Points, in no order, along strands that fork and pass close to each other.
(in the rows, 128 means zero)
Two points are linked if the straight distance between their rows is under 116. Some points are linked to none.
q_269: [115 124 119 122  87 105 124 153 110  82 197 180  80 140  83 167 110 176
 121 180 166 146 125 104 126 192  85]
q_500: [133 158 135 147 120 110 115  88 148  87  91 122 177 152 118 151 117  95
 148 152 145 140 109 142 148 121 116]
q_885: [106 105  65 120 135 146 123 122 113 112  91 147 159 199 138 119 113 128
 145 105 110 108 132 114 124  92 170]
q_849: [109 140 101 104 124 131 147 145 116 151 120 172 145 201 100 155 130 136
  89  65  55 113 127 119 134 154 139]
q_644: [ 85 175 124  89 146 149 139 155 159 139 111 150 133 192  91 155 130 121
 109  74  93 116 120 114 129 129 110]
q_5: [139 106  81 181 118 118 124  79 154 100 110 172 180 181 117 168 149 148
 123 151 143  99 128 101 126 187 138]
q_480: [125 146 130 169 135 137 109 173 146 104  81  82 163 127 141 135 119  93
  98 125 102 111  66 137 120 111 103]
q_308: [137 154 180 102 158 187 129 115 131 190 113 112  97  94 148  89 187 109
 161  92 159 122 145 170 100  45 124]
q_421: [169 117 101 183 123  72 139 107  89 172 129 133 177  91 116 121 144 144
 157 134 115 104 165 126 138 128 151]
q_812: [108  67 143  98 120 150 145 117 109 103 161 132 106 130 171 111 113 125
 152 143 152 151 126 198 101 178 190]
q_98: [ 70 145 120 106 125 152 117 156 166  67 146 128 123 184 118 141  91 108
 122 142 149 111  71 140 134 161 117]
q_90: [ 96 123 113 190 138 111 117  57 163 122 126 136 142 123 139 133 167 143
 192 142 165  98 133 114  93 125 124]
q_966: [ 92 147 111 105 148 122 135  94 107 137 137 129 128 119 100 105 123 129
 163 118 143 131 157 135 159 118 132]
q_802: [150 128 164  82 109 121  87 104 136  83 149 131  78 102 164 132 117 151
 166 182 174 157 115 108 154 122 103]
q_55: [188 124 172  98 107 157 140 105  89 163 139  96  81  99 123  93 144 157
  92 102 139 165 175 133 159 151 148]
q_314: [139 151 164 132 166 164 115 131 140 167  96 113 105  96 174 105 186 108
 163 107 152  96 114 123  92  31 114]
q_714: [159 121 132 131 124 109 152 121  73 195 128 111 158  85 102 109 113 122
 130 113  86 144 152 163 175  95 139]
q_650: [ 92 122  64 168 154 141 122 146 167 152  79 139 145 148 144 105 118 123
 158 106  74  80 122 102  77  27 134]
q_429: [ 97 126  55 164 136 154 130 122 168 109  65 131 162 191 141 113 112 113
 152 122 112  92 123 120  90  67 150]
q_672: [139  98  96 170  96 126 132  79 107  96 141 135 174 172 115 149 114 126
 148 177 162 105 112 160 167 179 161]
q_231: [172 110 118 187 132  91 124 122 107 141  97 117 179 103 149 129 138 121
 133 136 112 111 127 116 110 122 143]
q_326: [122  96 122 136 103 147 138  70  80 160 122 130 137 129 116 118 170 149
 176  99 145 121 153 179 134 131 174]
q_608: [111 156 126 111 123 123 115 217 158 120 118 129  86 125  95 172 135 147
  35 101  77 133 119  51 116 124  76]
q_968: [174 113 175  80 111 118 132 104 120 146 157  62  70  52 158  97 107 123
 113 142 165 165 173 170 127 128 163]
q_256: [124 143 153 138 113 103 137 156 118 124 169 126  92  85  85 144 132 152
  86 141 155 150 139  96 122 177  80]
q_575: [137  85 100  84 156 109 114 144  99 100 138 134 108 124 170 103 113 133
 117 131 127 154 156  96 125 138 159]
q_72: [ 80 140 137 144 157 139 142 122 160 133  76 140 142 132 128  86 133  71
 169 134 143 136 141 177  46  61 149]
q_191: [134 147 135 151 143 144 104 192 142 151  88 101 161  99 137 141 126 117
  96 100  68 113  76 106 139  88  89]
q_56: [ 84 131 124 154 150 153 145 139 156 124 109 117 152 168 133 127 127 105
 146 104 137 105  96 152  90 143 132]
q_865: [ 95 164  99 140 161  88 120 146 151 142 131 121 133 110 116 119 125 130
 132 118  97 108 141  67 124 102  96]
q_167: [ 75 158 130  49 196 150 103 152 167 106 137 131  85 131 150 104 135  97
 129 113 149 136 139 111  96  95 136]
q_278: [151 101 141  84 131 115 116 140 101  79 153 154  97 139 167 125 110 126
 101 145 134 172 132 121 132 180 144]
q_87: [ 91  84 109 115 113 142 120  61  97 108 139 155 135 149 131 113 143 146
 187 128 162 138 155 181 130 151 191]
q_442: [175 126 111 142 135  84 117 189 101 130 110 111 148  91 126 129 104 110
  76 145  83 130 113  79 161 115 107]
q_449: [134  92 161 114 117 142 114  92 133 108 166 142  85 109 189 131 152 181
 160 141 177 127 129 109  95 178 131]
q_462: [108 169 104 167 119 108 127 173 162 127 111 137 156 155  94 166 126 130
  89 110  76  96 106  90 120 142  91]
q_712: [174 132 130 120 119 112 105 107  91 130 131 107 105  90 144 119 135 160
 130 136 148 140 141  71 171  92 109]
q_809: [153 159 177 122 167 161 104 168 159 154 105  95 108  84 168 121 178 114
 120  98 134 122 103  97 107  73  93]
q_290: [114 166 136 181 133 127 129  67 195 103  92 125 179 145 122 133 140  74
 174 153 161 137 128 158 110 123 117]
q_74: [125 104 145 141 110 141 138  45 101 187 120 116 108  94 137 103 185 149
 193 110 164 114 165 180 107  72 167]
q_900: [182 116 145 116 127 162 126 117  84 171 126  92 101  98 149  87 144 156
 128 103 144 136 152 108 163  89 131]
q_125: [185 122 187  89 101 136 153 124 118 149 177  55  67  58 119 114  94 125
  66 154 155 175 163 162 159 154 152]
q_446: [150  81 133 157  99  59 120  81 136 100 173 148 143  78 159 154 120 148
 174 207 148 121 146 140 110 199 162]
q_923: [127  92 139  86  78 124 143 137  93  82 193 154  89 146 125 133  91 145
 119 185 155 153 102 161 170 202 131]
q_115: [202 131 183 129 109 141 153 154 100 154 146  98  87  88 111 110 134 147
  51 121 128 167 159 102 142 159 107]
q_42: [144  99 142 109 123 122 159 110  70 136 151 124 121 128 131 115 131 119
 103 105 124 151 149 183 148 177 175]
q_654: [133 126  93 155 109 120 132 120 136  92 108 167 165 210 118 173 134 122
  77 126 103 103 102 111 128 186 137]
q_343: [143 106 133 122  88 103 138  76  92  90 151 122 154 149 125 152  95  98
 139 177 148 141 118 195 166 174 165]
q_594: [135 127 170 127  97 104 152 116 114 120 174 138  97 101 106 149 145 149
 110 139 162 159 151 139 127 212 117]
q_952: [112 110 108 190 123 151 155  89 152 129  98 139 184 188 122 141 148 106
 133 113 126 109 122 169  99 162 150]
q_839: [118 178 119 184 120 133 131 132 185 160 105 143 181 155  86 162 128 134
 130  95  69 102 103 120 133 122  75]
q_546: [126 142 154 117 165  97 124 144 126 132 127  90 120  69 132 112 113  86
 131 144 139 156 139 134 134  98 121]
q_590: [ 64 163 115 121 182 158 132 166 194 150  78 131 141 142 126  96 127  57
 152 118 119 109 123 156  59  46 133]
q_778: [171 147 148 130  81 162 122 154 104 121 134 131  77 131  79 146 147 190
  83 120 162 150 121  63 160 126  58]
q_58: [120 132 166 118 115 108 129  70 125 127 141 142 134 122 113 149 158 132
 152 125 162 153 155 160 134 177 140]
q_412: [ 91 117 109 105 105 135 141 156 111  71 179 148 109 183 106 141  80 132
 102 171 150 129  87 138 152 191 125]
q_600: [107 167 110 146 131  91  91 152 153  99 128 127 116 115 122 155 138 147
 121 142 137 106 110  45 117 119  78]
q_135: [172  99 140 111 103 103 132  93  88 159 138  63 103  61 149 118 106 125
 136 142 164 136 155 167 135  95 173]
q_986: [ 91 156 134  89 193 182 121 184 169 180 125 114 124 119 116 102 123 101
 121  93  95 117 109 130 150  39  97]
q_492: [ 86 139 145  98 153 145 122  71 134 130 136 141 104 121 146 108 171 124
 195 114 180 132 152 175 100 109 158]
q_44: [140 143 132 106 109 159 113 127 111 125 131 152  95 158 110 146 160 186
 119 102 159 124 127  68 148 136  94]
q_897: [155 124 110 148 106 115 121 166 104  84 103 136 158 191 141 155 122 102
  59 133  95 120  72 116 152 148 121]
q_655: [112 145 132 142 147 106 136 144 125 155 161 122 109  98 108 121 143 158
 118 108 129 118 151  80 122 152  98]
q_184: [143 112 197  46 128 165 112 125 165  96 182 137  43  91 174  81 106 151
 144 177 163 188 150 118 125 158 128]
q_574: [140  91 148 103  69 122 152 136 103  91 217 189  68 122  96 146 115 182
 108 187 149 164 133 149 134 229 111]
q_979: [146 145 169 115 146 158  93 153 158 107  92 112 112 124 178 142 160 124
 104 108 153 129  98  95 102 125 101]
q_517: [113 121  84 161 136 118 149 136 115 152 112 130 180 141 102 107  95 103
 145 123  84 121 133 157 141 108 148]
q_662: [136 141 106  86 160 102 133 145 114 162 121 162 129 132 116 118 129 134
 109  76  63 152 174  99 144 116 123]
q_976: [112 180 103 151 135 150 121 123 206 156  85 154 175 171 107 150 122 127
 158  83  53  92 115 124 125  60  94]
q_339: [127 135 108  97 161 113 111 137 138 134  88 154 128 143 148 141 143 122
 119  79  82 137 162  81  97 102 135]
q_664: [129  78  89 140 112 133 114  69  99  89 126 155 157 168 143 130 119 147
 179 167 165 116 124 151 143 148 186]
q_640: [105 127 173 118 124 156 146  89 110 187 101 115 109  85 127  86 179 109
 178 102 160 120 164 210  85  52 161]
q_213: [171 143 146 113  87 109 102 108  95  94 138 119 112 109 128 154 120 159
 134 171 178 141 120  88 175 127  95]
q_249: [134 148 146 112 143 153 110 204 158 154 125 113  91  90 112 134 143 152
  51  97  89 137 123  43 138  91  63]
q_538: [ 86 178 103 148 149 179 128 130 200 162  87 139 157 180 121 113 126 103
 179  94  87  84  98 142 113  23  99]
q_176: [134 138 130 121 153 121 100 142 158 106  69 139 136 161 173 154 158 119
 111  94 114 119 119  85  77 123 129]
q_286: [107 105 159 116 114 165 149 108 113 115 147 105 121 146 148 133 120 115
 158 138 178 126 103 202 121 163 162]
q_556: [105  84 121 190 125 120 120  84 153 102 151 117 131 106 176 127 123 149
 197 178 177  87 108 120  93 145 139]
q_891: [164 130 120 156 130  71 122 150 105 114 121 136 158 118 130 141 130 125
 102 139 120 124 126  88 126 156 127]
q_183: [155 129  83 188 119  93 164 145 108 152 126 137 197 156  86 120  99 108
 110 140  70 100 122 163 158 141 138]
q_370: [109 132 141 152 127 119 148  69 134 136 114 141 169 152 103 142 162 104
 148 113 136 144 147 187 116 184 153]
q_740: [120  96  91 189 128 106 122  62 169 107 122 160 176 156 141 143 137 133
 170 157 153 103 151 119  86 166 150]
q_215: [131 133 103 146 114 103 163 157  75 136 158 123 164 146  81 124  99 118
  93 149 114 114 116 154 186 160 133]
q_562: [ 92 148 122 109 156 156 126 158 140 131 115 114 123 154 124 126 126 118
 127  97 128 112 104 123 131 114 113]
q_837: [127 123 178  57 132 142  98  87 160  95 178 144  59 102 183 108 133 142
 192 179 168 152 128 137 130 126 122]
q_280: [134  79 131 165 107  99 124 120 138  94 160 126 139 104 178 151 103 138
 159 192 159 113 105 139 100 190 144]
q_43: [140 107 122 124 132 110 168 140  68 183 153 133 150 108  99 102 129 119
 101  90  76 152 167 183 156 154 156]
q_559: [172 129 192  94 122 130 142 152 131 126 174  94  66  61  98 106 107 128
  54 157 151 199 169 112 143 159 108]
q_495: [ 79 136 104 115  97 113 121 185 149  63 168 164  85 159  87 184  99 159
  88 163 145 129 109  86 106 176  88]
q_12: [182 114 153 118  78  93 154  97  63 158 167 102 120  95 110 129 126 130
  94 128 130 142 166 188 161 187 173]
q_422: [101 140 101 122 114 114 120 198 128  96 141 140  91 147  91 166 113 153
  56 130 123 115 111  67 124 151  92]
q_681: [144 138 159 127 168 153 108 196 161 171 112  93 123  68 141 124 149 121
  80  95  85 133 101  93 127  72  80]
q_864: [165 124 103 174 137  88 147 184  96 157 124 130 182 115 118 127 107  96
  82 135  47 117 109 133 152 128 123]
q_700: [ 85 168 104 132 156 172 122 167 163 161 107 111 150 134 107 111 104 116
 154 110  87  87  88 129 156  37  93]
q_830: [ 87 148 128  94 171 167 147 160 149 175 145 117 100 119 117 106 140 131
 117  76 110 125 131 116 136 105 103]
q_238: [145 104 120 124 118  94 163 118  75 185 148  66 128  57 116  99 107 119
 128 134 125 130 172 171 150 114 171]
q_378: [119  97  70  99 152 130 113 112  92 118 112 144 122 152 155  94 131 149
 155 116 130 121 152  98 126  94 171]
q_266: [140 142 109 134 118 156 120 103 109 147 113 137 136 163 121 147 161 174
 145  94 130 103 110  81 161 105 101]
q_817: [107 111  84 165 154 131 138 166 130 160  95 120 168 119 125  95 104 106
 153 110  76 111 121 126 104  53 138]
q_745: [183  92 182  59 105 134 113 129 127  83 163 143  65 105 176 113 103 144
 111 172 138 193 143 124 140 178 137]
q_598: [138 133  90 127 127 158 117 129 125 153  92 150 162 185 132 144 131 155
 144  78  84  93 113 102 145  90 131]
q_549: [105 135  84 103 152 125 144 143 138 164 111 172 154 174 107 128 108 130
 123  59  29 127 162 134 117 111 153]
q_145: [ 96 126 155 107 126 149 130 142 144  79 158 104 112 119 133 130  85 107
 145 164 172 131  81 168 136 157 125]
q_497: [154 136 149 141 116 135 114 167 110 100  94  95 141 138 149 147 125  96
  68 132 119 136  63 129 147 141 106]
q_905: [101 139 123 167 145 104 144  90 173 105  78 133 169 126 129 111 122  64
 173 151 144 150 149 178  59 102 147]
q_9: [159 136 132 145 103  85 103  94 107  89 117 116 157 123 129 160 103 113
 151 184 157 134 107 121 165 128 127]

Follow the links from the first point to the second, and from the first to the third. Name the last point that the two ways share.
q_266 / q_500 / q_12 | q_213
q_44 / q_55 / q_231 | q_885
q_590 / q_714 / q_183 | q_213
q_269 / q_640 / q_644 | q_809
q_90 / q_655 / q_269 | q_681
q_326 / q_462 / q_495 | q_809
q_594 / q_462 / q_308 | q_562

A fork is a point with three links. Follow the links from the first point to the second and name the forks in between, in order.
q_326 / q_839 | q_809, q_562
q_42 / q_278 | q_213
q_740 / q_849 | q_681, q_809
q_215 / q_500 | q_183, q_885, q_213
q_278 / q_183 | q_885
q_976 / q_308 | q_562, q_809
q_654 / q_923 | q_681
q_897 / q_594 | q_681, q_809, q_562
